Each scene shows the same named points in several views. A view is turned or mirrored, and shifted as a whole, has a little noise and may leave points out.
(in the rows, 128 means zero)

Scene 1
View 1
J484: [ 81 128 147 191 108 135 187 149  95 134 115 190 152 174  94 108 190 157
 130 108 110  95]
J260: [ 74 111 177 122  99 100 130 157 170 156 100 118  75 147  83 139 132 140
 139  93  73 114]
J465: [100 115 109 182 132 127 160 150  96 133 122 185 152 170 109 114 155 134
 130 137 114  93]
J511: [ 94 107 141 137 124  88 112 155 133 147 123 121 101 149 101 144 110 128
 127 128  80 122]
J203: [ 94 110 134 142 112 112 124 146 147 151 100 137 110 159 110 125 134 155
 135 122 115  92]
J87: [104  88 194  97  98 109  87 170 197 146  95 166  73 150 102 141  84 130
 128 128  69 119]
J40: [ 78 127 223 143  70  95 143 158 108 150 124 130 128 165  69 144 158 175
 110  98  99 139]
J852: [113  94 126 130 106 112  97 161 150 156  95 125 122 181 108 129 128 172
 127 144 158  82]
J138: [ 91 127 147 145 105 117 122 138 124 149 103 103 126 150 103 114 142 165
 138 107 102 107]
J275: [110 111 113 119 111 142 126 150 158 162  73 190 129 163 121 113 137 120
 143 141 152  63]
J917: [ 98 121 133 141 112 110 140 156 107 156 111 149 140 165  92 134 145 123
 129 130 127 104]
J63: [ 94 132 167 169 112 117 134 141  90 129 129 141 148 148 103 114 138 154
 125 114  71 133]
J869: [ 94 100 143 150  99  75 110 118 183 152 118 174  74 141 165 152 106 185
 113 141 104 100]
J720: [ 94 111 137 167 110 106 160 146 125 146 120 208 128 167 118 137 152 143
 117 138 120  96]
J377: [ 79 111 128 163 115  93 151 150 130 152 118 128 108 166  95 139 157 156
 130 113 112  97]
J731: [ 68 104 157 160 104  95 166 147 167 149 113 175  76 158 103 144 155 155
 126 104  86  99]
J353: [ 69 134 210 112  76  75 163 158 127 174 122 169 101 147  72 173 150 108
 114 103  93 136]
J453: [ 82 140 132 146 101 110 156 112 140 162 104 197 114 130 145 127 145 132
 131 121 107  91]
J831: [104 149 173 122  96 147 128 131 119 148  91 196 150 128 122 102 126 111
 137 120  85 114]
J397: [ 87  75 154 144  95  80 147 192 156 158 114 146  94 209  65 165 163 170
 112 129 158  89]
J984: [101 109 169 127 104 114 115 158 143 146 105 155 114 155  98 130 118 136
 128 127  92 116]
View 2
J869: [147 160 135 148 118 167 101 108  92  88 134 105 149  51 129  97 136  86
 202 114  78  96]
J260: [135 108 127 140 124 151  92 117  91 159 104 108  88 117 121  91 126  95
 148 114  84 114]
J203: [138 148 122 139 125 144 119 106 113 140 123 123 106  80 149 134 156 101
 168 118  93 116]
J453: [ 92 156 146 148 126 162 136 106  81 111 129 126 161  79 150 144 151  90
 142  85  92 127]
J87: [162 122 159 188  97 187  87 103 109 128 109  92  76  93 116  91 107  55
 153 137  63 106]
J731: [112 138 114 128 122 157 109 125 115 122 115  99 133  87 116  95 136 116
 123  93  82 108]
J984: [131 141 145 169 119 159 115  96 115 137 119 107  95 106 141 126 138  92
 150 138  83 116]
J917: [108 146 135 156 131 119 124  87 123 139 116 125 117  96 159 156 162 115
 145 136  99 141]
J484: [ 74 178 116 129 141 146 160 111 148 137 133 115 132 111 155 156 171 150
  96 104  94 116]
J465: [ 90 165 112 137 129 151 155  86 144 121 127 111 138  83 166 187 172 132
 130 130  92 132]
J63: [ 91 150 125 145 148 169 141  88 106 143 135 102 116 149 159 148 153 135
 157 155  86 109]
J831: [ 89 156 175 184 124 186 150  92  84 138 135 127 114 125 165 163 143  75
 129 116  86 127]
J720: [ 95 173 134 152 125 145 136  98 138 103 127 109 150  75 148 144 157 121
 123 115  88 121]
J852: [168 173 130 154 121 114 114  99 141 140 128 136  86  59 156 136 166  96
 187 130  96 115]
J353: [ 83 121 167 176 134 113  86 100  96 134  97 106 129 140 119  78 126 116
 104 130  91 134]
J511: [133 113 120 149 124 152  98  85 102 131 107  97 110 101 140 130 138 105
 177 158  83 128]
J40: [ 98 158 150 157 153 117 110 109 116 155 127 112  98 167 135  76 145 146
 134 142  93  96]
J397: [145 163 118 145 122  80  91 114 177 133 104 113 100  66 123  90 155 135
 126 122  95 115]
View 3
J138: [144 150 118 160 186 175 167 140  79  93 104  92 182 106 100 124 136  90
 124 139  84 160]
J203: [128 163 111 145 173 169 154 129  94 105 108  66 173  99 116 144 145  74
 129 148  97 166]
J852: [116 172 116 178 158 167 169 115 105  83 115  76 156  94 113 165 172  58
 119 130 109 188]
J720: [115 145  80 112 142 146 147 131 112 124 103  61 195  79 168 152 145  87
 122 129 104 143]
J465: [108 136  78 116 140 166 169 129  71 112  92  60 213  83 160 177 126  92
 129 105  96 139]
J869: [119 179  93 138 203 163 102 111 126 126 108  36 166  71 123 103 185  73
 115 155  94 181]
J511: [148 156  94 164 189 139 127 119  81 107 104  48 192  97  83 146 138  88
 139 153 117 145]
J275: [109 187 122 129 130 170 180  94 113 120  92  49 140 103 157 171 127  72
 134 139  99 180]
J453: [121 165 101  93 162 162 146 113 109 141  96  52 172  93 155 114 124 113
 114 144  83 149]
J731: [134 147  97 103 179 150 129 164 117 131 117  66 189  95 134 130 149  64
 136 188 100 138]
J377: [120 143 101 124 169 161 155 152  82 102 126  78 195 102 107 154 150  82
 117 151 104 142]
J397: [117 146 101 146 141 128 155 167 133  89 149  95 177 100 122 182 188  37
 117 167 136 151]
J484: [123 115  86 101 134 164 184 167  86 114  98  99 218  90 179 154 118  93
 126 122  82 125]
J984: [159 158 101 167 170 136 144 123 110 113  91  64 178  95 122 137 128  77
 150 152 109 151]
J260: [166 158 119 148 194 141 136 152 106 116 113  75 172 118  87 123 128  70
 150 199 107 142]
View 4
J720: [108 150 107  97 171 145 153  90 105 151 102  89 116 142 144  87 108 173
 115 142 153 133]
J275: [131 164  76 119 140 176 173 108 117 112 142 106 132 129 124 106  85 166
 111 116 106 105]
J917: [127 171 105 112 156 133 134 124 119 135 124 126  96 118 149  84  90 168
 116 127 159 130]
J465: [116 153 106  90 159 135 150 123 127 156 108  94  95 155 180  83 109 191
 111 135 146 109]
J484: [125 139 116  93 166 149 130 125 131 147  83  83  85 154 167  66 154 163
  91 150 159 118]
J260: [136 145 140 163 143 160 114 113  93 172 116 112  89  59  84  69  75 136
 124 126 162 127]
J397: [120 142 176 105 144 148 155  87  80 102 107 142 102 112 128  46  90 138
 134 129 130 172]
J87: [147 138 123 177 172 166 134  60 111 182 146 100 110  58  68  85  31 156
 136 115 126 150]
J377: [110 151 143 121 130 144 129 128  87 150 101 111  95 108 133  65  88 164
 113 135 164 124]
J40: [139 147 145 143 177 137  80 107 121 138  95 115  78  94 114  48 106 144
  87 149 198 184]
J869: [ 82 143 121 141 137 161 148  77  62 166 113  75 148 104  87  92  31 196
 105 142 153 141]
J138: [128 153 123 146 127 148 104 146 114 145 119 108  90 100 126  67  74 175
  84 131 165 123]
J353: [132 173 116 132 198 135 110  83 100 160 103 128  93  70  94  84 115 114
 135 139 206 167]
J63: [129 148 116 134 169 129  95 129 137 183 108  89  77 117 151  69  88 191
  89 142 183 134]
J731: [108 132 143 126 152 163 142  93  77 174  88  86 105  99 101  70 106 142
 126 143 158 124]
J852: [123 154 130 131 121 156 145 116 103  99 141 126 117 119 131  69  43 184
  98 120 118 146]
J831: [148 164  52 145 187 159 116 109 154 165 131  78 109 112 118 111 100 169
  90 133 161 117]
J203: [120 150 122 134 130 156 136 121 100 143 122 106 108 108 121  77  68 174
 105 128 142 121]

Which points are out of place in each view (at most two, in the order of its rows)? Write - if all are in place.
view 1 -> J869
view 2 -> J484
view 3 -> J138
view 4 -> J377
